Points on a hilly landscape, in no order, each with its height.
From any point a ball rolls to the lowest of the 2 points nearest to it. It stops when none of these is lower. Distance is the straight distance between rows; heights are no part of it.
K_184: 7	7	49	26	25	-85	-3	-1	32	40	-8	-14	3	10	-16	-50	-51	56	24	9	-33  h=421
K_784: -37	21	2	-63	-8	13	13	-24	3	6	16	63	60	11	43	25	18	7	27	6	60  h=513
K_159: -49	-12	-28	-44	34	54	-8	1	-11	-26	-14	-20	35	8	25	48	-7	20	-20	23	-15  h=284
K_670: -13	25	-8	-4	-49	9	12	8	31	9	24	-8	8	33	-35	-4	-51	6	68	-5	41  h=335
K_665: 31	3	-61	5	-48	-53	-24	26	4	19	-49	24	22	25	14	16	-15	36	32	34	1  h=401
K_591: -39	-22	26	9	23	14	24	7	-17	34	51	55	22	-30	56	-28	4	-50	-42	-2	56  h=774
K_9: -8	3	-49	-36	20	47	-11	2	-53	12	-63	2	30	6	17	10	-48	10	-55	-57	-2  h=357
K_108: -4	45	-1	30	6	-56	29	-27	39	14	-4	14	37	16	-48	3	-14	-3	-26	0	14  h=155
K_613: 42	35	-41	-18	-20	-25	8	-17	-24	-14	-41	43	23	16	3	-25	6	13	3	-16	-15  h=587
K_320: -69	-40	-38	-13	32	-33	-5	26	7	-11	-4	-17	37	-6	1	10	-15	-5	-7	38	-24  h=475
K_416: 7	27	-5	29	-12	-5	-31	23	-3	-1	-8	20	-6	-13	-34	-31	59	-39	-49	38	-42  h=654
K_93: 10	59	31	-48	20	67	57	-13	8	2	0	-17	22	11	-36	-11	1	37	31	-32	-58  h=365
K_601: -9	-46	-4	55	10	-34	-14	-4	-1	42	8	21	19	26	-12	-40	-26	-43	-20	45	81  h=351
K_180: -56	-79	0	-2	-27	56	-1	37	-20	6	37	-17	0	19	21	29	23	18	3	39	38  h=173
K_934: 55	-11	-63	-22	-62	-2	-18	-6	-28	-17	-42	-51	-40	21	40	58	8	5	-4	-35	-6  h=474
K_157: -1	-31	6	70	17	-20	-1	20	7	22	2	-48	-25	-6	-52	-17	-56	-11	31	14	7  h=298
K_786: -31	-15	-17	26	11	41	-5	8	-6	-22	-4	7	46	0	-56	-43	-59	2	21	16	3  h=518
K_504: 0	62	44	30	1	-35	73	-25	48	42	-18	4	44	-3	-35	1	29	13	-27	-24	-3  h=235
K_170: 4	-16	-10	-6	-53	71	0	2	-34	-26	20	5	-23	4	-3	-9	9	-54	-32	-47	-6  h=372
K_133: -33	-79	-10	30	-10	-4	-29	0	2	19	14	39	79	23	15	-25	-23	-4	-17	51	73  h=410
K_680: -7	-56	-4	46	-23	26	-65	-37	2	7	28	11	-16	-19	-58	-11	-2	11	9	15	73  h=415
K_747: 47	-42	-9	21	27	12	-18	35	-42	8	16	1	-36	-31	86	40	-6	17	-86	-26	3  h=652
K_654: 26	5	34	52	5	-45	-63	-41	33	-6	11	-8	-58	3	-63	-13	21	-10	-8	8	10  h=187
K_744: 3	-29	21	9	38	-10	48	4	37	-53	69	-29	7	5	1	-18	-53	-32	31	-5	-10  h=498
K_153: 36	31	21	29	12	20	3	61	31	-19	25	3	66	45	-3	-28	-42	-6	-6	31	0  h=430
K_88: -33	10	6	-11	36	55	6	20	-20	35	-10	11	-28	-32	50	37	73	-28	-7	25	-1  h=463
K_379: -55	-67	-34	54	-56	24	15	20	-13	4	22	-16	-9	22	-19	15	27	3	-7	44	38  h=255
K_325: -23	39	33	-39	-16	36	66	9	-19	53	3	-24	-15	4	-24	13	-13	0	24	-75	17  h=580
K_485: -18	-3	6	-13	13	9	14	-46	-21	4	5	78	23	-60	11	-30	29	-31	-30	-28	12  h=752
K_134: 31	-27	4	-9	28	0	-33	28	-9	28	11	55	36	-8	99	4	-3	28	-2	31	41  h=494
K_719: -7	2	-56	-26	19	-57	39	-40	-7	-30	-21	5	13	6	4	25	-33	9	9	-48	-28  h=699
K_735: -32	-18	-40	-3	0	37	-8	27	-2	-21	-13	-83	-19	39	23	34	-3	-9	-50	35	-21  h=550
K_422: 14	-40	-18	-6	3	3	-13	10	-10	15	9	64	48	6	49	-10	-59	10	-3	-18	45  h=517
K_912: -25	6	2	-4	63	11	-23	-38	-11	-4	-13	51	29	-56	-15	-3	7	34	2	24	17  h=601
K_976: 28	3	20	45	5	40	-7	11	-5	-21	30	6	-66	-38	-1	-26	23	-60	-28	-11	-25  h=608
K_840: 9	-38	9	-4	60	2	-50	-14	1	8	0	38	41	-46	10	11	-24	75	21	30	27  h=641
K_939: -16	-24	3	10	4	49	-18	15	-34	19	-13	-22	-74	-51	23	44	76	2	-2	14	-6  h=425
K_653: -54	-12	4	-15	11	-26	-21	-11	1	21	-15	19	-6	-33	31	14	35	2	-5	44	24  h=479
K_29: 5	-14	-91	53	-20	13	-12	8	-13	-5	-40	-21	-21	8	-32	48	-16	7	14	6	5  h=328
K_354: -15	25	3	-53	11	24	6	5	-19	-4	-9	34	-5	-18	17	16	89	-36	6	37	-17  h=495
K_324: 13	1	-31	-32	17	-99	33	-21	8	18	-32	-20	-4	10	34	37	-20	49	25	-32	-46  h=706
K_587: 15	-6	-35	79	46	47	-28	7	-9	4	-13	4	-16	-16	-34	17	-5	3	23	37	42  h=653
K_889: -3	38	35	-20	69	34	23	-20	-28	29	-5	69	30	-25	35	-65	-10	13	-27	-32	-1  h=793
K_824: -23	-30	11	-9	8	31	30	-11	-33	-2	44	39	-9	-34	39	11	44	-51	-43	-14	19  h=765
K_730: -3	30	5	-44	-27	-85	44	13	12	52	-41	-12	13	25	29	21	-17	30	13	-26	-13  h=712
K_383: -33	6	38	-38	22	-11	12	27	28	-12	29	-42	-40	-14	35	21	11	-33	2	5	-49  h=522
K_362: 3	29	12	-39	14	-32	-58	-62	32	12	-18	35	23	30	-17	17	48	27	14	25	45  h=448
K_583: 42	10	-10	36	23	-2	-33	22	16	-13	-4	-23	9	16	-20	3	-20	42	60	49	3  h=497
K_345: 69	52	-16	41	5	-29	-4	-57	-1	-6	-44	4	-38	-6	-54	-14	6	31	22	-18	-13  h=197
K_373: 2	10	-60	-24	48	-5	26	-15	-25	2	-22	-23	-2	-2	50	67	1	-9	-51	-32	-16  h=263
K_644: -13	19	-17	-18	-29	-14	-23	18	-46	19	-64	8	-12	-21	-33	-23	75	-26	-38	19	-29  h=628
K_382: -60	-83	3	3	-25	32	19	23	-15	-1	30	-65	-3	39	16	-6	-35	-38	-57	3	29  h=144
K_467: 11	37	27	-19	35	0	-20	-79	-13	-5	16	72	13	-12	-14	-42	26	-13	-24	-21	26  h=737
K_154: 64	23	-30	5	-62	29	-27	25	-16	-26	-45	-24	-25	42	6	26	0	6	17	-14	-32  h=483
K_558: -39	-13	26	-5	-8	16	2	34	7	-7	-7	-66	-35	15	14	41	49	-27	-29	21	-43  h=537
K_113: 37	51	15	5	-35	-14	4	-4	43	30	0	16	43	50	-10	-26	-28	49	19	-1	17  h=285
K_542: 26	58	9	-20	8	64	38	-32	-24	12	-14	14	-12	-7	-23	-4	17	34	57	-37	7  h=315
K_376: -41	-75	-53	12	-1	-17	12	-12	-41	27	-15	18	-21	-76	-8	19	17	4	-57	-17	25  h=578
K_78: -19	34	-10	-60	-16	58	-22	-2	-31	11	-56	-51	28	16	15	-2	-56	-12	-48	-38	-2  h=371
K_960: 21	30	13	18	-11	-25	36	-61	42	4	31	12	6	23	-24	2	-48	11	73	-15	59  h=383
K_809: 15	55	15	-34	-9	-16	63	-10	12	-28	12	15	28	7	-36	-41	-4	-22	-15	-37	-47  h=744
K_731: -30	14	-35	-34	-47	20	-34	25	-24	3	-44	10	12	7	-34	-11	-5	0	-10	-18	-38  h=413
K_696: 18	-11	-4	42	30	7	-85	-18	-8	11	-45	18	-38	-45	-7	-3	32	38	5	41	15  h=565
K_915: -32	-26	-61	-14	-34	-32	-28	1	-64	17	-70	-14	-14	-27	-14	16	43	-6	-42	-6	-37  h=613
K_552: 7	31	8	-77	-52	30	-7	3	-18	-14	-29	-22	34	48	-2	-29	-51	9	-8	-58	-32  h=382
K_387: -14	-16	-19	-40	-75	-15	-5	10	5	4	-11	0	-10	21	22	24	38	16	32	10	3  h=268
K_348: 37	-80	-1	95	36	47	13	4	-30	1	44	-3	0	-16	8	2	0	-19	0	51	57  h=552
K_129: -29	-25	14	-57	0	11	-46	36	2	13	-16	17	28	4	39	-7	-33	71	37	10	7  h=822
K_927: 12	-37	-8	17	-36	-49	-16	27	20	-33	14	-28	-36	16	48	-19	29	-15	-29	31	-37  h=445
K_947: -89	-18	12	-40	12	-36	34	22	41	-1	26	-32	8	8	22	17	7	-18	-7	19	-32  h=504
K_460: 8	-27	-17	39	-7	64	-36	61	-30	-8	-3	-1	-17	-2	14	-40	22	-17	-72	31	-31  h=459
K_499: 3	4	-76	-13	-31	-9	1	22	6	2	-30	8	39	65	9	38	-28	17	14	11	10  h=380
K_203: 14	-40	6	2	57	-40	-60	-15	22	-29	-14	26	50	-16	12	-45	-45	69	30	31	-13  h=670
K_627: -19	15	-4	-20	5	33	5	47	4	48	-31	-71	11	45	30	52	-18	3	-28	10	-11  h=558
K_581: 33	45	17	-25	60	37	31	17	-5	-42	21	18	3	11	33	-20	-3	-34	-40	-11	-48  h=168
K_607: -55	-65	-17	-26	-11	76	-11	20	-7	-31	18	-39	37	16	26	49	-26	23	-17	22	28  h=240
K_407: 22	-14	2	8	36	-43	-3	-64	-11	-36	17	34	-47	-71	18	14	43	8	15	-2	-9  h=480
K_344: -39	-32	26	-49	-34	-29	-28	-38	-2	19	-11	-18	-48	-50	-8	30	3	28	60	-32	-4  h=318
K_270: -26	2	2	18	69	-64	28	-32	15	29	-31	-27	8	-9	-38	-28	-56	53	14	-22	-30  h=375
K_478: -11	-58	-28	34	-45	83	3	21	-37	-38	25	-47	-24	34	-11	7	7	-22	-46	-12	20  h=350
K_119: 27	24	-45	35	-27	6	-18	-14	-10	-8	-36	-13	-47	-21	-58	25	4	3	43	-12	-11  h=286
K_341: 38	30	31	-43	-6	9	24	-26	-21	0	12	-57	-42	15	53	21	-21	-25	1	-69	-11  h=399
K_995: 38	19	-5	-33	-60	38	-37	10	-36	-10	-54	-49	-31	12	-22	9	-28	20	29	-58	-30  h=492
K_952: -30	2	33	-7	68	42	16	22	-22	7	31	40	31	-20	47	-25	-11	-16	-21	2	14  h=783
K_381: -40	-17	-29	-5	-49	-51	-16	-33	-19	35	-24	14	-25	-29	-21	9	65	-21	-13	40	22  h=519
K_74: -27	3	-33	-53	-27	65	7	20	-19	24	-3	41	42	27	45	31	-6	21	30	7	48  h=530
K_92: -2	-6	-49	-3	-30	-5	3	-34	-14	3	-16	28	16	-17	-46	-9	-49	29	32	-35	26  h=529
K_521: -17	-19	17	-26	15	50	-42	70	-25	-2	-10	12	5	10	42	-38	-10	3	-42	22	-34  h=429
K_260: 0	-27	24	11	-10	-69	25	-20	31	-18	52	-19	-60	-25	31	14	14	-23	29	-11	-2  h=373
K_174: 2	12	60	15	-3	-101	13	19	43	37	21	-5	3	17	35	-40	-43	8	2	10	-8  h=442
K_302: -12	-23	9	52	-32	-25	-80	-30	5	18	-14	-2	-48	-21	-56	-31	15	-13	-3	19	44  h=304
K_580: -2	-27	-42	-39	-44	51	-30	17	-26	-34	0	3	18	13	-15	-29	-36	-12	-32	-22	-15  h=390
K_201: 0	32	78	-9	66	10	2	-22	-4	46	8	34	16	-2	25	-75	-25	46	6	-8	8  h=801
K_645: -21	-66	-21	53	-13	-42	6	33	-2	10	9	-40	-27	-1	-21	-26	-30	-43	-28	-9	-3  h=195
K_797: 20	53	1	-63	-20	-37	77	-22	-29	-6	-24	3	19	10	-17	-5	40	-18	3	-64	-35  h=736
K_139: 18	44	30	23	-45	-11	-8	-9	51	-19	-36	-26	9	-18	-89	9	28	16	13	11	-38  h=739
K_873: -37	-61	13	-6	-39	42	18	8	3	7	41	-55	-18	27	25	13	-74	-26	-3	-45	40  h=196
K_852: 6	7	10	15	41	-15	50	59	4	17	20	-44	20	46	45	-6	-60	-46	-45	-16	-18  h=198
K_984: -28	3	-8	-66	-28	-25	23	-33	-15	21	-11	-24	-22	-12	2	66	4	26	64	-54	23  h=264
K_395: 65	41	-3	67	-7	0	-11	7	53	-4	24	-9	6	65	-47	0	-8	-29	-4	18	53  h=559
K_360: -12	-15	24	32	6	44	-16	-1	7	-1	38	5	27	9	-47	-50	-23	-45	10	23	49  h=468
K_539: 36	-22	-9	-31	-20	24	1	-31	-37	-41	-1	-42	-55	-44	28	48	32	-30	-13	-50	-10  h=453
K_598: -25	-32	29	19	20	4	-45	-64	17	19	36	9	2	-12	-40	7	-27	26	38	-11	83  h=493
K_355: 31	31	-13	-22	5	34	-26	12	-4	-26	-23	13	-1	12	-15	2	8	54	40	30	-32  h=454
K_812: -64	-16	19	-45	-63	37	21	29	17	-3	35	-33	-5	27	9	0	-34	-22	17	-19	10  h=237
K_420: 30	18	39	-20	-13	-19	60	-9	5	-7	23	-29	-66	-8	24	21	16	-60	1	-59	-34  h=411
K_377: -26	10	-20	3	0	-14	11	-12	15	-16	20	-11	3	1	-47	-5	42	-21	15	40	10  h=700
K_146: -24	1	-2	-29	57	-53	-19	-18	2	-30	-15	39	26	-8	-3	-28	-11	37	20	42	-52  h=690
K_275: 14	-29	10	-4	5	-14	40	-7	-23	-18	25	-7	-85	-58	40	29	42	-54	-23	-65	-5  h=431
K_602: -13	19	-33	23	-60	-4	-25	34	6	10	-29	-9	15	17	-82	-28	-32	1	-15	5	-32  h=443
K_716: -9	-7	48	-25	12	7	11	-14	-27	19	-6	-40	-66	-36	29	17	-28	-10	-12	-71	3  h=387
K_524: -6	12	-32	14	22	-49	12	-67	24	1	9	25	31	16	-9	42	-13	0	45	5	71  h=438
K_827: -64	-34	26	-4	42	40	-27	17	10	15	-5	3	40	-24	-55	-31	-36	25	26	29	13  h=506
K_681: 29	52	-6	-9	13	17	22	23	-18	26	-21	10	-14	13	27	33	34	-7	23	3	9  h=180
K_43: -30	-40	-39	-9	71	11	32	-24	-30	5	8	-14	-20	-58	32	66	-4	-6	-56	-33	2  h=306
K_223: 27	12	-38	-10	23	3	4	-48	-7	-34	-17	52	36	-1	-15	-35	-30	56	32	-17	-12  h=563
K_826: 21	62	67	16	7	-50	24	-25	52	90	-20	7	32	37	3	-5	20	26	-22	-25	29  h=283
K_779: -9	27	60	41	8	28	41	63	33	47	-2	-31	28	4	-46	-7	-41	-6	-5	4	-8  h=273
K_820: 1	48	26	-51	-12	-47	-35	-42	21	-7	-35	25	36	3	-46	-14	67	47	23	17	-23  h=406
K_195: -31	-59	-14	37	29	-66	28	12	15	-18	15	-8	43	19	-1	-45	23	-30	-32	84	-1  h=490
K_122: 31	4	44	33	30	8	24	11	21	-20	66	-9	-12	7	30	-7	-27	-28	44	8	25  h=469
K_685: 24	7	4	42	-35	8	-16	73	27	0	-11	-10	60	35	-51	-37	-41	-1	-9	41	-29  h=458
K_787: 10	-14	-55	40	-17	12	4	46	-3	22	-1	-31	4	49	-5	41	-37	5	20	17	25  h=359
K_54: 2	7	-67	-33	-16	-23	35	-21	0	-55	18	19	29	21	3	27	5	-15	20	-9	-26  h=691
K_346: 50	40	17	57	4	23	-27	60	-5	6	-29	-9	-23	6	-13	-33	-29	2	-22	12	-58  h=384
K_585: 17	52	23	-38	39	14	32	2	-9	-20	8	35	13	4	60	10	27	-1	5	-20	-23  h=99
K_332: 6	18	-37	-2	-12	-23	13	-36	32	-51	24	33	49	28	-25	-1	14	-4	19	32	11  h=679
K_22: -21	12	73	3	30	25	-41	7	4	57	1	32	22	-2	30	-33	-15	19	8	34	52  h=809
K_650: 6	-65	-9	19	-7	-61	-27	37	-2	21	7	5	7	0	80	11	-43	24	-7	7	19  h=456
K_713: 29	51	13	22	94	9	33	15	-10	-3	13	34	27	24	11	-38	-32	-1	-38	2	-29  h=229
K_588: 28	52	-19	9	8	-23	55	-13	34	2	-6	10	47	35	-32	-14	-37	52	10	-20	-16  h=238
K_7: -48	23	-15	1	29	-31	15	38	32	6	-22	-7	47	-8	-35	25	25	-3	-20	45	-54  h=433
K_4: 28	-49	-37	54	24	47	-48	24	-21	11	-16	-1	-32	-43	2	35	2	49	2	36	12  h=616
K_659: -3	56	38	-54	38	54	42	-22	-14	-38	3	-61	-10	10	-26	12	-14	-11	-2	-48	-63  h=392
K_116: 51	-50	5	49	4	1	-2	3	-18	-40	60	3	-63	-32	42	1	23	-17	-35	-2	-6  h=629
K_65: 43	37	-8	-11	-37	-51	-10	-14	16	7	-33	25	-2	5	5	3	85	-33	0	35	-10  h=287
K_578: 21	55	48	33	-20	11	9	-1	53	8	41	0	28	41	-42	-22	18	-44	-7	28	44  h=576
K_249: 46	-9	6	5	5	-15	-31	-25	-27	4	-26	-3	-63	-69	-1	3	-8	57	34	-41	-25  h=440
K_640: -9	27	-26	-25	13	5	-11	-66	-1	21	-1	63	48	8	-12	34	16	24	17	5	75  h=486
K_11: -47	27	20	-30	0	33	58	7	-2	48	40	-38	-39	8	3	50	-2	-54	9	-39	20  h=571
K_919: 1	51	61	10	20	-28	34	-10	50	2	41	-10	-12	-20	-22	31	41	-15	36	12	-4  h=466
K_221: 38	49	29	-21	-37	24	-45	6	-10	10	-26	33	3	6	-12	-53	-5	40	28	3	-29  h=420
K_692: -15	35	20	-39	-60	-57	11	29	13	56	-36	14	3	16	25	-38	5	-10	-24	-13	-15  h=716
K_286: 40	3	16	3	12	-21	4	-29	-37	11	-28	-20	-82	-43	29	14	-29	17	-1	-85	-44  h=405
K_318: -70	21	9	-34	-2	47	8	11	-7	-6	11	33	36	-9	-34	-56	21	-45	-38	8	-32  h=352
K_61: 22	10	38	6	46	4	-48	-21	-13	12	-27	23	-32	-58	18	-13	10	73	41	13	-15  h=499
K_805: -31	-31	11	-24	-94	-15	27	14	24	-16	43	-20	-11	32	9	9	9	-22	44	0	21  h=277
K_18: 5	23	39	-3	37	-27	20	-42	18	-25	34	3	-59	-52	7	13	46	-32	34	-19	-12  h=423
K_689: 26	-11	-41	49	-17	36	-22	-24	22	-53	29	8	15	47	-40	15	29	-12	28	57	61  h=635
K_140: -5	-75	-44	73	-40	20	18	8	-34	-39	29	0	-24	-1	-22	10	15	-7	-42	10	45  h=314
K_173: -19	33	8	-38	-21	50	43	40	-17	38	-11	-38	-5	39	40	43	7	-35	-25	-18	11  h=564
K_127: -27	-45	-92	-6	-2	-24	3	-29	-43	-9	-46	10	5	-47	-18	24	-1	-8	-69	-42	-30  h=600
K_198: -38	-59	-12	8	49	31	-12	7	-36	36	-9	-13	-63	-76	37	56	35	7	-42	-12	-1  h=370
K_547: 37	24	33	-23	-32	-83	-25	-60	20	-15	7	33	1	-6	-14	-54	-11	24	20	-14	-17  h=620
K_64: 30	46	-8	-16	-2	-13	0	26	-33	42	-93	7	23	11	-23	-12	12	24	-32	-1	-46  h=432
K_84: -21	19	45	-21	-11	-10	-53	12	21	52	-27	14	9	18	27	-10	-13	42	40	43	26  h=815
K_183: 49	38	-14	-28	-63	-63	-30	-44	4	-18	-31	55	41	32	-22	-51	19	28	-1	6	-9  h=603
K_519: -15	-48	-39	16	-32	-68	33	-41	27	-48	42	-14	-40	-20	-13	22	7	-35	28	-25	4  h=325
K_557: -22	-34	24	-26	-46	46	-7	-13	5	-34	54	31	5	-21	-2	-30	6	0	19	1	18  h=224
K_97: -1	-53	-33	62	-20	-66	-4	-7	-16	8	12	18	3	-7	-4	-33	-27	-22	-25	9	25  h=278
K_79: -11	25	35	-79	-68	-31	17	6	-14	22	-25	22	41	4	8	-36	51	-36	-13	-19	-21  h=721
K_117: -43	-5	25	12	-18	34	-6	40	17	-13	31	7	39	36	-34	-60	7	-47	-30	45	0  h=414
K_164: 48	42	19	-8	11	53	-26	-53	-3	11	-12	17	-28	-21	-23	-2	8	72	83	-7	31  h=219
K_862: 4	31	-32	-27	5	21	17	-19	8	-52	-16	-69	-33	0	-14	53	54	-13	20	-8	-51  h=540
K_945: 66	27	-18	67	-13	-32	-30	-35	-2	-16	-4	12	-47	4	-32	-22	8	-20	-17	12	7  h=47
K_630: -1	19	19	30	-29	6	-4	-24	48	-34	28	-26	-17	-15	-81	17	49	-5	33	50	-22  h=722
K_118: -18	-3	-18	-2	61	14	33	10	-19	14	21	-31	6	18	68	24	-32	-38	-51	-34	15  h=230
K_394: 15	33	6	-49	-12	-23	-14	9	6	20	-68	-24	9	-1	-25	32	20	35	19	-4	-48  h=455
K_34: -75	-79	-53	2	-27	-54	-15	-28	2	21	-12	2	-18	-55	-1	30	47	16	-25	28	6  h=547
K_518: -32	-64	-18	16	4	-38	-16	-13	23	-14	29	9	54	28	-18	-18	14	-7	1	85	43  h=457
K_543: -7	10	-75	-38	54	-32	21	14	-9	-33	-16	-13	42	35	60	44	1	-22	-39	12	-44  h=289
K_128: 11	56	56	-37	17	13	-26	-58	15	9	-30	6	0	-17	-35	2	49	58	68	22	-7  h=339
K_492: 20	18	-22	-36	-50	23	9	-30	-26	11	-40	-14	-7	8	-53	12	-42	39	45	-77	2  h=505
K_336: -12	4	36	10	30	2	20	-36	6	-48	49	6	-2	-38	-30	-41	-22	-28	18	-11	-23  h=534
K_969: 16	36	8	7	-81	56	44	34	3	14	18	12	4	42	-5	-2	5	-47	14	-30	28  h=388
K_701: 1	-40	-11	20	-18	-61	15	-42	8	-11	17	2	-44	-42	-20	1	-50	13	39	-50	4  h=246
K_232: 29	38	-42	33	74	31	30	26	-6	-22	12	16	39	41	6	12	-13	-4	-17	20	1  h=288
K_673: 12	19	2	-32	-79	-28	16	18	13	23	6	19	0	31	34	4	59	-40	15	37	17  h=223
K_165: 22	-26	-58	9	-24	-3	-19	-58	29	-70	28	34	10	0	-30	24	34	8	32	33	39  h=659
K_41: 10	18	10	1	32	14	-25	53	-17	16	-57	17	8	8	19	-37	-18	17	-37	14	-63  h=407
K_226: -60	35	44	-25	12	-9	50	8	47	17	23	-6	11	3	1	28	17	-6	26	17	3  h=496
K_525: 33	-20	-25	9	-49	-65	-31	42	18	-1	-25	-23	-30	23	45	16	-10	11	17	6	-28  h=424
K_748: 9	21	13	18	2	-29	-20	-1	23	-33	27	20	10	5	-6	-74	19	-34	-28	39	-40  h=677
K_418: 46	-23	-7	8	7	-3	12	26	-23	-22	15	-10	-52	-3	76	10	-10	-24	-41	-37	-26  h=643
K_261: -47	20	34	4	61	-3	0	39	13	4	-8	-25	25	-22	-53	-14	-11	16	-8	52	-58  h=381
K_656: 19	-11	24	-42	-68	-8	-27	-12	11	-28	18	20	-6	3	14	-21	22	10	32	-5	-12  h=294
K_424: -12	-52	-12	20	35	4	1	4	0	-6	29	8	-1	-28	25	27	5	8	5	17	19  h=422
K_316: 13	32	5	-103	-22	-21	17	-6	-37	-17	-25	11	57	12	26	6	52	-2	6	-38	-27  h=729
K_983: 56	45	13	31	-34	5	21	12	36	-49	33	-20	-9	22	-39	-5	-8	-21	31	-5	-17  h=758
K_273: 0	40	49	-54	-14	12	-5	31	-19	26	-26	8	16	15	7	-41	-19	40	-5	-45	-47  h=395
K_933: -60	22	49	-14	60	38	-6	-5	12	2	11	1	-4	-26	-49	-32	-1	38	32	30	-16  h=444
K_250: 28	-58	11	66	21	20	-13	-13	8	-28	46	-19	14	39	-11	-3	23	-27	7	79	74  h=602
K_404: 15	1	54	-5	67	24	-54	-38	12	-14	40	60	8	0	8	-39	41	-34	-51	6	46  h=724
K_63: -9	-6	-30	-13	43	46	-29	16	-38	-8	-37	-8	-6	-20	-3	19	-16	19	-17	-13	-23  h=327
K_205: 26	-17	-57	-11	-35	-12	16	-34	-34	-29	-20	-60	-40	-9	50	56	22	-31	-58	-24	13  h=465
K_917: 8	-49	-15	78	21	79	-15	32	-35	-9	23	1	3	-16	0	-18	27	-11	-44	55	26  h=501
K_322: 9	-5	-18	37	20	-63	22	-15	-5	20	-6	-23	-22	-3	-38	-10	-70	42	33	-59	-13  h=321
K_970: -3	-30	-5	-1	39	7	15	-32	-11	-47	22	11	-18	-59	-10	-15	-28	3	3	-59	-34  h=567
K_788: 40	-7	24	26	-6	-12	-12	-11	13	16	32	19	-36	-4	46	13	-19	3	42	0	50  h=434
K_785: 23	-43	-44	39	-22	-26	-14	8	-3	-32	-12	-19	-55	-14	-1	8	39	3	-13	26	-30  h=473
K_112: -23	17	45	13	49	47	6	71	14	17	6	-29	-3	-9	-13	-12	-5	-21	-18	31	-24  h=322
K_510: -5	11	27	33	-1	-39	41	66	30	29	7	-19	52	29	-15	-10	-35	-29	-40	0	-17  h=232
K_998: 5	-40	-47	18	7	-29	-10	-34	-23	-21	-16	3	-65	-81	-7	26	62	-3	-20	-2	-24  h=512
K_107: 30	-47	-20	-8	-2	8	-29	47	-9	10	1	6	6	14	107	38	-16	28	4	11	10  h=472
K_732: -51	10	51	-55	-7	43	5	-2	0	3	25	25	8	-23	-16	-24	20	-24	18	-11	-6  h=295
K_433: 4	-9	-10	37	34	47	13	-4	-43	-26	19	16	-31	-54	-20	-15	-21	-31	-33	-42	-15  h=589
K_770: -71	-73	30	-2	-26	50	-4	24	-22	-26	11	-57	-8	25	45	4	26	-3	-63	25	10  h=72
K_176: -13	11	32	1	-59	33	13	23	3	26	22	21	30	32	-12	-36	-54	-10	29	-36	41  h=366
K_350: -1	-30	73	4	29	-17	-80	-25	34	0	29	19	4	5	-5	-52	21	-19	-20	38	27  h=711
K_876: -7	-19	3	-4	9	56	-9	18	-24	-12	13	-5	-21	-26	28	53	-2	26	10	-21	18  h=369
K_298: 4	-8	-60	0	42	7	15	25	5	-57	7	6	45	25	33	8	16	-4	-33	38	-27  h=320
K_31: -9	-48	50	23	13	-62	-28	-9	27	-14	44	11	1	-2	5	-86	14	-49	-30	42	8  h=697
K_649: 49	-12	-10	10	-24	-45	25	6	21	-25	27	6	-46	21	64	23	18	-19	29	-9	18  h=404
K_676: 14	-14	-18	22	-10	22	-25	48	-16	19	15	40	41	30	23	-55	-45	-13	-12	16	48  h=535
K_568: -34	-14	43	-25	1	-16	4	-15	-8	46	-24	-21	-56	-42	13	21	-52	33	44	-52	-1  h=363
K_214: 51	48	0	55	-9	-4	-24	4	48	-1	-20	-26	1	25	-56	36	5	19	33	40	22  h=536
K_834: 13	26	15	53	20	0	-10	42	-5	39	-25	-29	-37	-4	-25	-26	-66	3	2	-24	-24  h=358
K_28: 12	34	24	45	-54	-31	24	33	54	-10	-2	-34	7	-5	-57	-4	0	-10	-6	-13	-26  h=751
K_586: -8	9	11	28	74	36	-29	-71	6	10	9	27	-5	-25	-40	13	12	10	12	8	60  h=551
K_752: 21	28	-36	-39	-18	1	44	-7	-4	15	-27	-25	-16	19	16	75	16	-10	40	-47	4  h=228
K_406: 1	26	-28	-28	32	20	30	-18	-31	-34	-14	-2	-14	-29	-5	34	80	-26	5	-15	-42  h=523
K_971: 27	34	2	4	-19	43	24	49	25	1	43	15	28	46	28	-4	-4	-26	9	25	15  h=408
K_46: 13	50	55	-18	-1	-53	4	-10	70	37	-14	12	59	30	27	-19	7	42	-14	13	-2  h=312
K_593: 26	-41	11	9	14	-65	-20	38	15	15	-13	-24	-19	15	44	7	-63	17	28	-3	-30  h=439
K_819: 25	37	6	7	-2	28	35	26	10	-23	6	-26	20	29	-40	-11	-46	-15	-5	-41	-37  h=753

For each start below, name the point where the ball stops.
K_183 => K_585
K_165 => K_645
K_4 => K_585
K_418 => K_701

Call two points neighbours if one is among the 2 nearest of the other. Go from one point of each pair to the other, from neighbour to neighbour, staying as low as possible. Name the highest point that can't be avoided.
K_180 and K_645 => K_394
K_673 and K_164 => K_640
K_180 and K_673 => K_805
K_670 and K_557 => K_685
K_18 and K_852 => K_947
K_673 and K_557 => K_656
K_852 and K_585 => K_298
